Points on a hilly landscape, in no order, each with its height.
A ball rolls from a point to the lowest of its 2 nearest points, and stops where none of them is lower. Distance is the straight distance between rows; heights are no part of it.
Z684 height 169: [ 34   8  17 -31 -20 -18  33 -26  19   2  39  -2   0  42  16 -48 -20  40
   9  -6  -5]
Z858 height 513: [-10   0  25  21  -5  12  11 -28 -43  -7 -69 -10  -6 -55 -29   8 -59 -12
 -13  -1 -33]
Z998 height 164: [ 32 -26  20   5   0 -27  23   8  10   9  48   3 -39  44  -2  19  23  12
 -27 -52 -14]
Z406 height 184: [-20  11 -20 -32   5  10   2 -40  -5 -25 -18 -21  -5  -9 -18  10   6  16
  -2 -26 -44]
Z67 height 435: [ 12  40 -17 -21 -24 -11  28  45   6 -16  51  26 -50  41  10  29 -26 -14
  11  12  41]
Z448 height 413: [-32  14  -1  27  14  27 -14 -37  -2 -21 -24  21  -1 -51   5  31  44 -47
 -35   8  -8]
Z239 height 222: [ 10  -7 -21 -20  11 -38  -3  60 -20 -45 -19   0  50   0  -1 -11 -38  16
  16  17  -4]
Z707 height 411: [ -5  21 -22 -40  35   0 -15 -21  27  -3  42 -29 -29  41  40 -27   5  13
  12  -4  -5]
Z831 height 316: [-46 -40 -12  -3  21 -22 -20  -7  24  27  25 -20 -18  16  -6 -12  55   7
 -21  -8 -43]
Z425 height 172: [-26 -24  -7  -4  -8 -43  47  45  19   6  -5  22  15 -13   6 -26 -37  29
  20  17 -30]
Z29 height 82: [ -2   1  -4  -7  -3 -28  16 -31 -14 -65  10  18   1 -29 -19  -7 -10  -1
 -35 -19 -70]
Z132 height 242: [ -3   5 -12 -28  27  15 -32 -29 -23 -20 -33 -49   9  -8 -22   0 -18  10
  -2 -13 -18]
Z296 height 230: [-32 -27 -18  13  37 -28  27  68   7   6 -42  14  36 -31  14  41 -13  11
  20 -25   8]
Z388 height 237: [-32  -5 -25 -16 -42 -23  68   8  25  14 -11  47   8 -18 -13 -15  -9  35
  36  -7   5]
Z360 height 89: [  1 -21   3  12  -1 -42  36  63  25  14   2  31  37  -5  18  16   7  33
  25 -29  34]
Z179 height 426: [-12   2   8  34  -1  33 -28 -31 -16  26   0  16 -40  -8 -29 -10 -37 -19
 -39  47   3]
Z914 height 101: [ 33 -37  36  26  31 -15 -20  18  15  33  25 -29   9  29  31 -16  29   3
  -6 -15   5]
Z153 height 138: [ 19 -10   3 -26 -27 -29   3  16   9  -3  56 -15  -1  57  -5 -46  -8  32
  -6  -3  -9]
Z426 height 260: [  7  19  18 -16 -45  41   8 -68 -23  21 -34 -22  14 -19 -18 -17 -13  10
  21   1   4]
Z531 height 360: [ 15  15 -31   2 -35  35 -12  46  -7  22   1  13  -4   4 -28  46  -3 -21
   0  17  51]
Z640 height 385: [ 17  15 -36 -20 -40  33 -45  32 -22  15  -3 -16   8  23 -42  14  13 -12
   3  23  43]
Z465 height 438: [-28 -11  23   5  25  -3  32   0  15  25 -27  -6  11 -33  36  -6  -9   7
  17 -14 -10]
Z225 height 166: [ -5 -21 -10   6 -23 -36  24  34   7 -19 -31  40  44 -17 -22  23  23   8
 -14 -23   2]
Z776 height 449: [ 17 -21  12  -6  33  -9 -34 -21   2 -35   1 -48  44   0  19 -28  48   1
   1 -32 -18]
Z805 height 468: [ 33  44   3  -6  41  24 -10 -31 -16 -35  29 -20 -50  20  21  10 -38 -20
 -12   4  -3]
Z346 height 352: [  2  15 -25 -14  50  -9 -31  39 -14 -54  14   0  14   2  32  10 -11 -27
  -1   7   5]
Z321 height 258: [-44  12 -15   8 -26   4  15   6   5  -6  11  47 -15 -41   8 -11 -36 -27
  -5  60  -8]
Z922 height 379: [-32 -25 -11  16 -21  15 -59 -30  -4 -16   0   6   2 -12 -50 -44  22  -7
 -43  32 -19]
Z661 height 183: [ 18 -34  23  23 -26  32 -54 -45  12  32  12 -13  11  16 -22 -57  53  -8
   2  18  11]
Z680 height 174: [ 21 -19   3 -14  13 -41  -1  51  -1 -23  35  -9   2  42  12 -17 -15  19
 -10  -8 -11]
Z833 height 442: [-12  -1  19  40  -1  34  21 -26   0  59  -8  13 -46 -32   4  28  -7  -3
 -14   9 -10]
Z277 height 142: [-27  -4  -2  -7  24   7 -32  11  -1   5  -4 -22  40 -20  31 -39  -4   0
   9  38   4]
Z111 height 313: [-28 -41   2  15   1  12 -33 -14 -20  38 -33 -23 -32 -12 -59 -11 -22   5
 -47   8 -50]
Z735 height 335: [  1  -2  31  -2 -26  29 -12 -36  15  60  14 -18   3   8  19 -38  18  10
  21  16  14]
Z554 height 463: [ 32  32  16   9   2  14 -20 -27 -40 -69  -3  18  -1 -17  -5  15  -3 -26
 -24   9   2]
Z502 height 319: [ 13 -40  37  24 -10 -14 -32  21  -9  33 -21 -16  51   1 -19 -39  18   6
  -3   8   8]
Z49 height 194: [ -4 -32  -9   2 -30 -35  41  25  -3  31 -10  -1   7  -2 -25  -9 -28  44
   8 -15 -21]
Z124 height 338: [-48   8 -25 -25 -36 -20  10 -24  12 -34  29  30  -2 -12  -9 -26  23   3
 -26  21 -23]
Z655 height 331: [ 21   2  28  45 -33  13   9 -21   1  32  26  34 -39   6  -7  26  34 -24
 -34   5  16]
Z377 height 59: [ 20  -5 -20 -18  25 -33  33  31 -11 -59  -2  21  -8   0  -5  -2 -51   7
  15  -7 -45]
Z867 height 407: [-46  -9 -29 -19   4 -30   8  30   7 -37  -5  25  24  -8  -1  10  24 -10
 -16  15 -25]
Z40 height 369: [  5   2  11   1 -19  -4  46  -7   4  26  47  14 -68  10   7 -12 -47   9
   5  21 -22]
Z555 height 187: [ 43   3  28  12 -17   4   6  17 -33   8 -24 -17  30  -8   3  -8 -69   4
  40   6  12]
Z762 height 317: [-10 -29 -23  -3 -31 -19 -18  27 -13  17  21  -6 -35  42 -75   0   6   4
 -46  11 -25]
Z633 height 441: [  4  32 -13   5  37  11  15 -24 -11  -1  23 -13 -60  14  10  42 -10  -5
 -14 -13  -3]
Z173 height 423: [ -5 -32 -25   1 -18  17 -58 -22 -13 -12 -13 -32   9  30 -64 -26  30 -13
 -24  22 -21]
Z421 height 359: [-10  13  -8   2 -53  41   3  -9 -26  25 -29  18 -12 -30 -36  11 -33  -8
  -3  34  13]
Z51 height 272: [ -8  24  -6 -11  -4  -2 -19 -17 -18 -51   4  11  -3 -25   2 -51 -55 -23
   6  62 -16]
Z590 height 386: [ 17  -8  13  20  13   3 -22 -15 -23 -25 -29  -6  28 -26 -19  16  13  -8
 -26 -21 -27]
Z117 height 342: [ 14  -1  19  11   8  -7  -3 -27   1  -6  18  -3 -16   1  16 -22 -17  -1
 -26  -8 -31]
Z84 height 428: [ 23  13  11   1 -24   2  -6 -39 -26 -49 -20   6  28 -24 -23 -14   2  -5
 -21 -11 -13]
Z635 height 544: [ 47   3  21  34  37   1 -14  16  -8 -26  14  -7  -8  15  13  53  39 -15
 -29 -43  15]
Z982 height 499: [ 37  27   5   2  22  35 -44 -20 -45 -49 -26 -22   3   6 -11   4 -37 -24
 -20   5   5]
Z692 height 171: [-24 -17  24  24  61 -14 -10  41  -5  -1 -31 -17  36 -42  41   5 -15 -27
  10  -4   3]
Z47 height 276: [-37 -22 -28  -2 -27  13 -40 -29  20 -14  28   3   9  -2 -17 -21  91 -28
  -6  13  -6]
Z935 height 467: [ -1  31 -23 -24  -9  -8  44  41  11 -39   5  45   4  -1  12   7 -29  -3
  48   2  28]
Z544 height 460: [-27  24 -23 -22  20 -17  21  35  27 -41   2  40  27 -15  45  -9 -19 -17
  38  26  25]
Z105 height 273: [ 15  35  -9 -34  -9  37  -9 -39  -8  14  17 -35 -27  22  14 -19 -41  17
  23  11   3]
Z723 height 549: [ 23  11  22  12 -29   4  35 -10  -6 -11 -17  21   7 -24  -1  12 -11  -2
   7 -12  15]
Z64 height 383: [-31  -1 -20 -34  19  -9 -17 -14  25 -10  34 -22  -4  11  30 -32  20  -5
 -10  11 -20]
Z671 height 399: [ 26  44 -14 -37  20  14  35  -6  20   3  22  -5 -33  25  40  28 -38  17
  53 -26  24]
Z203 height 270: [-22  19   5 -19 -24   7  39  10  18  32 -37   6  44 -25  26  -9 -10  19
  63   5  55]
Z588 height 298: [ 10  -4  30  18  43  21  -4 -33  -4  26 -25 -30  -2  -6  12  34  30  -1
   1 -36  -8]
Z69 height 235: [ -9  22 -18   0 -17  16 -22 -19  -9  -8  23   7 -33  29 -21  28  42 -28
 -25  14  12]
Z985 height 425: [ 43 -22  29  44 -34  21 -10  -3 -13  25 -25   8   8  -6 -31  30  31 -10
  -9 -19  29]
Z85 height 195: [-43 -18 -11   2 -18 -40  20  32  -2  -1 -20  25  34 -30 -11 -21 -28   5
  17  53 -14]
Z292 height 571: [ 26 -12  -3 -27   7 -42  48  18   6 -19  -9   4  24  13  -3   0 -14  48
  11 -54 -21]
Z842 height 408: [ 41 -13  -3  20 -21  24  -8  -2 -15  17 -17   7   3  28 -36  45  67 -15
   4 -28  34]
Z422 height 294: [  5  16  27 -20 -42   7  41 -47  -9  -1 -24  -7  44 -26  -1 -38 -13  30
  29  -7   8]
Z65 height 339: [-17  11 -29 -14  15 -19  30  26   9   0  24   6 -77  13   3  24 -54   3
  10  13 -26]
Z510 height 129: [  2 -31  18   8  40 -34  16   9  -4 -41 -15   2  21 -17  22  -3  -8   8
 -18 -26 -48]
Z240 height 580: [-21  11   1   7  61  28 -55 -36 -19 -24 -23 -45  -1 -18  12 -23 -28 -19
 -12  21 -30]
Z241 height 231: [ -3   6 -34 -50 -26  -1 -39   3  10  -5  39 -25   1  68 -18 -24  51  -1
   4   4  21]
Z917 height 429: [-47   3 -23 -18  29 -15   9 -13  25 -48  -8  25  14 -40  29  19  17 -17
  -6  -2 -28]
Z796 height 639: [-26  36 -15 -39  49  23 -22 -35  16 -34   4 -31  11 -19  61 -14  -1 -14
  24  10   2]
Z570 height 310: [  0   1  10 -14  27 -15  21 -24  13 -18  33 -14 -46  15  24  -3 -16  17
 -17 -22 -61]
Z737 height 412: [  2  36 -16 -51  42  12  23 -20  25  -4  21 -39 -30  27  49   5  -6  18
  37 -25   1]
Z638 height 275: [-27  -7 -28 -17   9 -10   0  57  21  41   1  -7  21  11  10  12  26   3
  18  13  35]
Z919 height 304: [  7   2 -13  -3  32   0 -49  40 -20 -35 -19 -11  52  -9  22  -5  -6 -30
  -3  18  27]
Z457 height 337: [ 30   0   1  26 -43  11  -8  51  -4  27  21  21   5   6 -16  20 -27  -5
   0  25  45]
Z691 height 283: [ -5   5 -15   4  19  -4  18  52  12  30  13   4 -34   8  13  46 -20  10
  14  -5  20]
Z694 height 452: [-14   7  -7 -16  22  -2  39   7  10   7 -17   6 -13 -22  33  16 -39   4
  37  -4  -1]
Z41 height 100: [-32 -27  -7 -11 -45   3  -8 -63  16  16   4 -14   4  -4 -36 -31  56  17
   2  -3 -41]
Z909 height 446: [ 20 -40  10  33 -50   2  10  29   2  46 -16  10  31   7 -38  16  52  11
   7 -16  29]
Z524 height 259: [-17  -1 -24  12  32 -16  34  79  13  11   0  22  -1 -10  20  60 -25   3
  26 -30  14]
Z320 height 447: [ 60   2  32  27 -17  23  -4 -27 -11   3   1  10  26   7   5  11  37  -2
  -2 -25  34]
Z920 height 647: [ -3   9  -1   8  44  40 -46 -40  -1 -16 -10 -27  -2  -6  12   5  39 -35
 -12   0  -3]
Z918 height 364: [ 13   7  31   0 -13  13  26 -41  27  24  21   0  10  -3  42 -22  22  18
  21  -4  20]
Z221 height 295: [ -1  15   5  10   6  -1  -4  22 -20 -27   9  22 -36 -18  10 -32 -77 -36
  24  58 -28]
Z297 height 346: [-56  -8 -30 -19  23   0 -24  -2  26  19   7 -20 -22  -9  -2   0  27   2
 -22  14 -26]
Z443 height 390: [  0   1  -2  16  -9  26 -17  -5 -20  12 -25  -1 -23 -12 -25  23 -28 -15
 -25  20  -3]
Z36 height 137: [ -9   8  -5 -13   6  15 -23 -20  11 -10  -6  -9  34 -12  29 -11  59 -12
  15  -7  25]
Z441 height 405: [ 21  39   5 -15  13   8  25  -3  37   0  46  11 -23  29  55  10  21  -4
  20 -28  43]
Z226 height 90: [ 16  -1  21   6  37 -32  24   9 -15 -55  11   1  -9  -9  29 -14 -45  -3
 -10 -16 -59]
Z463 height 248: [  3 -31  36  33 -32 -20  45  39  -5  30 -28  13  46 -27  -3 -13 -17  26
  24  -2  21]
Z945 height 576: [ -4 -12 -28 -52  24 -45  31  43  23 -31   9  -1  16  34   1   0 -15  42
  27 -42 -16]
Z349 height 336: [ 10 -23  14  36  23   7  -2  -2   6  18 -27   5  12 -15  -4  48  62  -9
 -18 -37  -1]
Z783 height 210: [-17  12  -4   5   1  10 -14  -2   5  -3 -21  15  23 -23  12  14  17 -25
   0  13  32]
Z423 height 387: [ 24  39  15  -9   2  22  23 -15  16  14  16  -9  -7   6  42   5 -16  16
  35 -16  30]
Z757 height 333: [-27   9   2  -1 -57  22  17 -11 -10  32 -43  13  21 -35 -19 -38 -20   4
  11  45  21]
Z519 height 274: [ 30  -3  -2 -18 -25   5 -32   2   7 -11  30 -11  25  38  -1 -26  41   7
  -1  -3  20]
Z746 height 291: [-44  -9   7  -2 -13   9  29  42  12  62 -38  -9  32 -30  15  11  -4  21
  47   7  44]
Z410 height 351: [-32   7 -15  20   6  34 -46 -31  -5  -4 -16   9 -25 -23 -30  23  32 -38
 -51  24   3]
Z180 height 404: [  0  19 -34 -37 -20   2  10  11   5   8   6   7 -24  32 -26  48  20   3
   0 -21  24]
Z493 height 202: [-29 -12  18   8  17 -14  -3  20  16  37   7  -5  14   1  42 -36 -19   3
  15  34   0]
Z529 height 60: [ 22 -16  28  10  24 -19  10  41  22  34  29 -17  17  23  47 -22 -10  25
  22 -17  23]
Z97 height 478: [ 22   1 -19 -10 -19  -6  -3  57  -1  -3 -27  16  64   5 -10  26  19  19
  22  -7  51]
Z950 height 201: [-34 -18 -25 -20   4 -30  28  43   1 -21 -52  29  39 -21 -13  25  -3  15
  13 -25  -2]
Z247 height 311: [-37 -10   4   3  25 -20  24  23  -1 -14  -8  27 -17 -27  17 -29 -62 -21
  17  39 -54]
Z619 height 227: [-19 -24  10  23 -25  -8  39 -31   0  12 -16  40 -35 -38 -33  20   5   8
 -33 -15 -50]
Z938 height 414: [ 18  38 -35 -36  -2  33 -40  -5 -21   8  -5 -29 -23  40 -31  22 -11 -12
  -1  14  32]
Z891 height 371: [-18  -4  10  26   3  -7  11 -19   6  -7 -23  40   3 -33  -1  41  45 -23
 -27 -24  -1]
Z46 height 493: [ -2   3  19  31   0  11  -1  18 -35   4 -47   3  -7 -47 -23   7 -80 -23
  13  25  -5]
Z580 height 161: [ 19   1   2 -12 -21   3  11  40 -40  23 -46 -25  40  -6 -15   4 -52  28
  39  -7  23]
Z940 height 382: [ 22   7  17   6 -20 -11  36   5   0 -17  34  34 -24   2  10 -31 -50   2
   5  33 -15]
Z876 height 341: [ 13 -15  -4  26  38  10 -38  37   5  34  19 -29 -10  44  -2  38  39 -19
  -8  -5  32]
Z504 height 419: [ 53   3  44  39 -15  19 -13  -6 -23  -9  -5  16  46 -11  20 -14   6 -13
  -3   8  36]
Z4 height 347: [-24 -23 -28  -1 -17 -18 -23  27  -3  -1  13  26 -30  12 -48  26  22 -24
 -49  13 -14]
Z343 height 189: [ 45 -14  10  10 -38 -16  24   3  12  23  34   4 -18  43 -25   8  53   8
  -6 -33  10]
Z369 height 481: [ -2  11   0  14  -1  20   8  44 -25  10 -24  12  -8 -26  -5  31 -71 -20
  31  31  23]
Z11 height 421: [-45 -12  17   7 -11 -13  50 -13  23  50 -11  11 -14 -36  27   5  -8  21
  32   0 -10]
Z742 height 470: [-23  18   5  22   1  10  46 -40   7  21  16  28 -68 -23  11  33 -24 -13
 -10  21 -28]
Z837 height 540: [ 14  18  14   9  50  41 -54 -28 -31  -8 -30 -41 -21   0  -8  -4 -52 -21
 -23  12  -9]
Z480 height 141: [-12 -12  -7 -11 -18 -23  -8 -26  -5 -35  15   4 -18  10 -41 -10  15   4
 -43 -11 -47]
Z819 height 185: [-12   3 -24 -25 -31  -5 -34   2   8 -19  32   5 -14  48 -20   8  69 -40
  -7   0  31]
Z564 height 439: [ 28  30 -28 -30   7  22 -24 -31 -26  -7   8 -53 -32  61 -35  33  14   5
  -3 -24   1]
Z651 height 252: [ 13   0  -9   6  11 -11 -25  59 -37 -28 -29   3  40 -13   1  -5 -55 -14
   4  37  14]
Z381 height 392: [ -9  14 -18 -19  55 -20 -24  27   8 -63  19   1  -8  20  29  45  19 -29
 -32 -29   9]
Z678 height 461: [ 27  18 -16  11  32  25 -17 -49 -17  -3  -9 -44 -45  29 -27  45  36   4
 -10 -41 -16]
Z248 height 204: [ -1   7 -32 -39  14 -31  26  59  -2 -22 -32  -3  50   6   4  -1 -39  22
  50  -9  16]
Z429 height 216: [ 25 -25  23  10 -42 -15  16  24  16  41  41  23   5  23   4 -10  25  20
  -3  -6  23]
Z470 height 287: [-19 -11 -40   0  -1  14 -24  -9   1   5 -19   2  -9   2 -21  35  56 -21
 -24   4  -1]
Z350 height 581: [ -9  13 -17 -48   5 -44  47  19  26 -40  22  20 -22  24  10  -1 -11  18
  21 -40  -1]
Z530 height 410: [ -3 -23   6   6  42   6 -61 -14  -5 -24 -42 -43  54 -15  -6 -25  32 -13
 -10 -15 -23]
Z777 height 670: [  6  17   0  -4  49  34 -30 -53   5   2  23 -41 -37  15  17  -2  29  -1
 -13 -13 -11]
Z356 height 535: [ 11   8  25  26 -16  18  39 -38 -24  -4 -33  25  -1 -48 -15  24 -33  -3
  -6  -8 -18]
Z731 height 203: [-18  10   3  -2 -41  47 -12 -68   2  11 -12   9   4 -25 -17 -23   7  -5
 -10  25   0]
Z878 height 362: [ -1 -31  16  24  18   6 -62   2 -13  12 -49 -32  52  -8 -13 -38  39 -13
  -8   6  13]
Z500 height 309: [ -9  12  -3 -24 -33 -10  -9  -9   7 -28  26  14  18  10  -3 -24  28   5
  -7  10   6]
Z220 height 173: [-13 -27   8   6  54 -33 -12  37   0  -7 -20  -6  34 -20  29  17  19  -4
 -10 -25 -17]
Z592 height 144: [-18   4 -12  -5 -52  35  -3 -67   5  24  10   4 -22   7 -35 -17  55   2
   5  11  -6]
Z348 height 269: [-33 -42 -12  14   5 -53  -6  51  25  18  31  -1  -4  16   8 -32  12   8
 -25  29 -10]
Z303 height 363: [ 35 -12  -8  -4   6  -4 -21  35   6   4  22 -19  -3  59 -10  30  67 -12
  -1 -26  36]
Z621 height 320: [ 13  -1  33   5 -48   0  21 -34 -13  13 -12   2  19 -21 -22 -55 -35  21
  11  18 -11]
Z50 height 200: [ 11  10   5 -33 -17  -8   4 -26  -2 -13  15 -22  22  17  21 -60 -21  31
  26  23  -1]
Z95 height 361: [-26 -11 -12   0   3  20 -55 -25  -8  33 -31 -30 -16  -6 -43 -37 -27   0
 -18  37 -27]
Z706 height 420: [ 14  26 -23 -13   4  14  17 -13  -6  20   4 -13 -54  20 -21  53  -2  20
   7 -31  13]
Z861 height 388: [-17 -22  35  11 -19 -12  32 -40  32  36   7   6  29 -23  32 -44  39  18
   7 -10  -3]
Z196 height 228: [-17 -28   0  15  -9  13 -40 -25  12  24  13 -12  -8  21 -18 -24  63 -16
 -13  21  -3]
Z856 height 255: [ 13 -13  12  17 -48   3 -14   5  -7  26  28  19   2  12 -17 -24  20  -8
 -24  27  22]
Z219 height 303: [ 18  26  -7 -32 -18  40 -21 -45  14  41  13 -34  -2  23   7 -22   7  14
  32   2  17]
Z528 height 308: [ -6 -12 -24 -11  24  26 -31  32  12  56  -7 -35  -1  18   0  30  28 -17
  16   9  36]
Z81 height 686: [-12   9  -3   9  40  34 -34 -52   0  36 -20 -54 -45   2  -2  13  17   4
  -8   1 -15]
Z231 height 186: [ -1   7 -30 -26   3  -3  12  41 -24  -5 -43  -6  19  -8 -18  34 -41  16
  38 -20  16]
Z331 height 123: [ -5 -33  31  27 -28  10 -41 -56  12  20   0 -19  13  -2 -20 -81  24  11
 -23  30 -20]
Z217 height 448: [-53  16 -32  -9  27 -29  15   7  28 -56   4  26  29 -35  53 -25   7 -20
  17  20 -11]
Z131 height 44: [-21 -30   8  -2 -19 -17 -12 -35  13   8   2 -13  15  -9 -11 -50  26  16
 -19  -3 -36]
Z929 height 297: [ 15 -15  46  50 -38  22 -19 -12   1  35  12  31  -3 -15 -21  -5  12 -17
 -37  23  12]
Z689 height 406: [-41 -11  24   5 -20 -28  63 -21  25  21  -5  21  17 -38  30 -48   0  24
  23   6 -25]
Z59 height 422: [ -8  40 -22 -30   9 -11  16  22  27 -17  49  23 -31  26  40  14  -1 -12
   9   2  39]
Z282 height 494: [ 46  19  10  10   6  -1 -10  -4 -20 -10  40 -17 -44  60 -19  38  30  -4
 -32 -31  15]
Z795 height 288: [-14   2  -3 -17  30 -22  46 -26  22 -15   2  -8 -30  -6  20  29   3  27
  -6 -54 -43]
Z169 height 381: [ 19  -2  47  29  -1   4 -12 -22 -10  -3 -13  -3  19 -13  15 -26 -11  -1
 -17  10  -2]
Z943 height 225: [-71 -12 -18  18 -10 -10   7  36  13  11  -7  35  -2 -35   6 -29 -35 -12
   7  77 -17]
Z3 height 479: [ 48  -6   8  30  20  12 -20 -27 -28 -13   5 -28 -44  50 -50  42  42  -7
 -37 -39 -12]
Z25 height 587: [-17  24 -23 -33  13 -17  19  -5  28 -46  24  18   7  21  16   3  26  11
  11 -37  12]
Z720 height 38: [  1   5  -4 -16   5 -23  38 -10 -18 -63 -26  31   2 -34 -13   6 -43   8
   5 -16 -55]
Z98 height 290: [ 10 -28   5  23 -32  -6 -18   9  -4  39  27  17 -40  35 -44 -13   1  -1
 -44  22  -7]
Z333 height 241: [ 49  31  15  -2 -10  39 -16 -21 -20  24  11 -24 -33  25  -2  -1 -49  -8
   6  28  23]
Z884 height 328: [-46 -11 -29 -14 -20   8 -47 -19  -6 -34   1   7  20 -12 -46 -18  60 -14
 -37  28 -15]
Z507 height 305: [ -7  -2  13  13 -64  16   5  13   5  52 -25  22  25 -18 -13 -11  12  -2
  12  34  41]
Z413 height 477: [ 23 -26  18  14  25 -15 -35  11  -9 -37   9  -7  38  -4  15 -28  22 -14
 -20 -10   3]
Z15 height 462: [ 12 -15 -10  -4 -35  -3  16  31   1  39 -33   1  41   0 -34  15  14  25
  29 -22  41]
Z512 height 268: [-28 -38  18  24   2 -11   3 -15  -6  24 -30   4 -16 -33 -36   5  -8   4
 -43  -3 -59]
Z986 height 55: [ 13  33 -19 -23  -8  32 -17 -57   2 -33 -11 -15  39  -4  10  -1  51   2
  26 -24  22]
Z210 height 559: [ 42  23  11 -17 -30  -3  46 -28  -9 -25 -12  22   1 -11 -15   8 -29  22
  -4 -39 -10]
Z255 height 134: [ 34 -28  19   0  32 -18 -19   0  13   9  42 -29 -16  56  16  -1  41  -1
 -20 -44  -9]
Z604 height 300: [-41  13 -13   2  -7  -1   2 -25  15 -20  19  25 -20 -18  18 -16  -3 -18
 -20  28 -30]
Z709 height 474: [ 16  23  12  17 -11  -1  43  33 -20  -2 -20  33  -2 -25   6  16 -66  -2
  54   8   0]
Z70 height 22: [ 25   8  13  -4 -13 -21  30  47  15   7  30  11   3  12  31 -12 -30  23
  35  -4  26]
Z667 height 391: [ 26   7  26  47  26  34 -14 -14   7  47  19  -8 -30  18  19  44  45  -3
 -11 -23  36]
Z662 height 354: [  8   1  -2  -8   2   4  14  14  -4  30  20 -14 -52  12  -4   3 -65  18
  -1  19 -20]
Z727 height 565: [ 25  19  -9 -45  -9 -24  44 -23   9 -36  -6   3   5   3  -9  -5 -25  45
  28 -56 -13]
Z971 height 236: [ 13  -6  20   1  61  -4   5  -6  -2   9  -6 -39 -18   5  28  13 -34  11
   5 -35 -27]
Z939 height 324: [-39 -13 -21  -9  13 -22  45  37  13   0   9  31 -45 -16  10  12 -46  -6
   7  17 -45]
Z643 height 343: [ 10  -6  26   2 -34 -37  32 -11  -4 -26   5  16  41 -19   3 -45 -26  15
  12  17 -16]
Z228 height 211: [ 42  17  24  22 -16  21   9  -2 -27   5   1  -7 -18  -2   7  -8 -77   0
  17  13  -3]
Z910 height 456: [ 45  -5  18  26   5  24 -52   2  -9 -23   5  -3  53  -1  13 -16  31 -32
 -14   4  38]
Z202 height 312: [ 15   9  -2  25  -8  15   4  50  -7  39  37   5 -38  22  -1  29 -50  -8
   4  20  33]
Z629 height 560: [ 58   7  13  20  23   5 -10  10 -27 -22  -5 -22  -4  15 -14  54  -3   1
 -19 -54  -2]
Z187 height 464: [  3  24   8  34  25  28 -40 -32 -14  -7  21   9 -65   9 -36   5 -33 -36
 -57  33 -14]
Z990 height 128: [ 13  35  -5 -17   1  29   5 -51  -4 -13 -19 -21   4  -8   7  12  12   4
  18 -28  -3]
Z751 height 65: [-39  18  -2  -8  28  -3 -11  16  -2 -13 -21  -9  54 -36  41 -21  -9 -29
  29  41  30]
Z316 height 265: [ -1  -6  16   4  46  -5  22 -31  14  18  -5 -32 -32   7  34  34  18  19
   5 -58 -19]
Z688 height 415: [  9   1  31  57  17  38   2 -34  -8  53  -4   0 -51  -7 -10  54  28  -2
 -22 -11  12]
Z628 height 296: [  4  -9 -13 -18  11  23 -39  -8 -29  27 -46 -56  10   3 -32  12  -1  23
   9  -8  -5]
Z288 height 124: [ -7 -15  -4  -8 -19 -36  56  25  27   0  -1  50  21   0   4  19  22  26
   7 -52   0]
Z965 height 264: [-23  10  -3  -3 -31  10 -11  22  17  12 -14  23  49 -18  10  -9  36  -2
  14  28  50]
Z418 height 400: [  3  -3 -22 -12 -25  38 -60 -34 -17  16 -10 -33 -13  22 -58 -30 -13   3
 -13  32  -6]
Z514 height 378: [-11 -15 -17   5  -7 -25   4  53 -11 -26   7  34  -6  -3 -17  23 -10 -18
 -27  15 -10]
Z376 height 239: [  6  24   6 -17 -19  19 -18 -43 -14 -23   8 -16   9  -9   0 -63 -52   0
  19  44   0]
Z455 height 502: [ 23  33   8  17  28  33 -52 -37 -14 -23  38 -19 -48  21   0 -13 -15 -33
 -41  22   6]
Z724 height 616: [-29  13  -7  -5  55  28 -51 -41   2 -23 -16 -49  25 -22  43 -17  12 -22
   9  12  -4]
Z430 height 471: [ 38  29  -9 -10 -31 -15  53  45  -9 -30   1  44  -5  -2  -4  20 -57   0
  38  -8  12]
Z838 height 127: [-14   7   6   1  41  -1  11  30   4 -17 -35   4  52 -44  52  10  -5 -20
  31  -1  23]
Z144 height 218: [-21 -17   9   3 -53 -29  53  13   6  25 -23  27  32 -24 -27 -14  -4  39
   9   1  -8]
Z904 height 188: [-21 -24  -7   6 -14 -11  12 -33  -1   3   3  11 -49  -1 -47  19  35  -3
 -47 -24 -53]
Z177 height 340: [ 13 -24 -11  -7  -4  -6 -17  12 -23  -1 -35 -15  33   5 -39   4   5  19
  -8 -16 -21]
Z366 height 205: [ 24   2   3 -15  49 -25   4  43   0  -6  24 -21 -21  30  32  10 -42   8
   8 -20 -13]
Z396 height 284: [  7 -17  40  33 -14 -13   4  22   3  33 -31  -4  62 -13  17 -25  20  13
  11   5  31]
Z681 height 240: [-18 -26 -11  -6  22 -26  -4  62  23  39  29   0   5  26  23 -17  -9  12
   8  30  12]
Z437 height 487: [-17  24  10  19  12  21  15 -18   5   6  13  17 -59 -24  30  -3 -52 -22
   5  45 -16]
Z595 height 368: [ -2 -10  23  22 -20 -36  20  16   0 -33  -2  40  60 -30  29 -32   4   5
   2  19  15]
Z419 height 251: [-38  21 -39 -42 -20  -4  39  17  32  26 -19  25  21 -14  11   2   4  31
  48  -2  30]
Z646 height 365: [ 17   7  15  43   6  28 -20 -18  18  16  37  15 -23  10  21  20  54 -34
 -19   5  34]
Z976 height 469: [-10  19   2   7  26  13  11 -11  -2 -19 -12   3 -13 -30  33   2 -43 -27
  10  16 -19]
Z245 height 527: [ 36   0  12   6   2 -18   8   0   3 -46  30  24  -1  22  18  37  30 -12
 -30 -42  12]
Z924 height 293: [-25 -55  -7  -3  33 -45  -8  16  22   8  30 -14   0  17  13 -40   9  17
 -27  -1 -48]
Z868 height 56: [ 10 -16  -7 -17 -10 -45  29  55  28  23  16  12  34  25   8 -18   1  46
  27  -9  23]
Z128 height 509: [ 14  27   8   0 -14 -17  -1 -12   3 -32  52  15 -38  49   5  38  56 -22
 -26 -28  32]
Z907 height 384: [ 21   1 -27  -6  -5   7 -17  30  -9   6  -4  -1  -3  34 -18  59  38  -4
   3 -41  40]

Call two points neighbours if one is among the 2 nearest of the other. Go from one point of each pair to the other, from neighbour to neighbour, staying as low as possible. Name the highest point that can't be avoided.
Z819 / Z856 | Z67
Z819 / Z425 | Z124
Z819 / Z131 | Z595
Z751 / Z720 | Z220

Where does a ball stop that starts at each point below?
Z437 | Z580
Z245 | Z70
Z67 | Z70
Z350 | Z856
Z40 | Z153
Z629 | Z70
Z430 | Z856
Z455 | Z986
Z240 | Z986
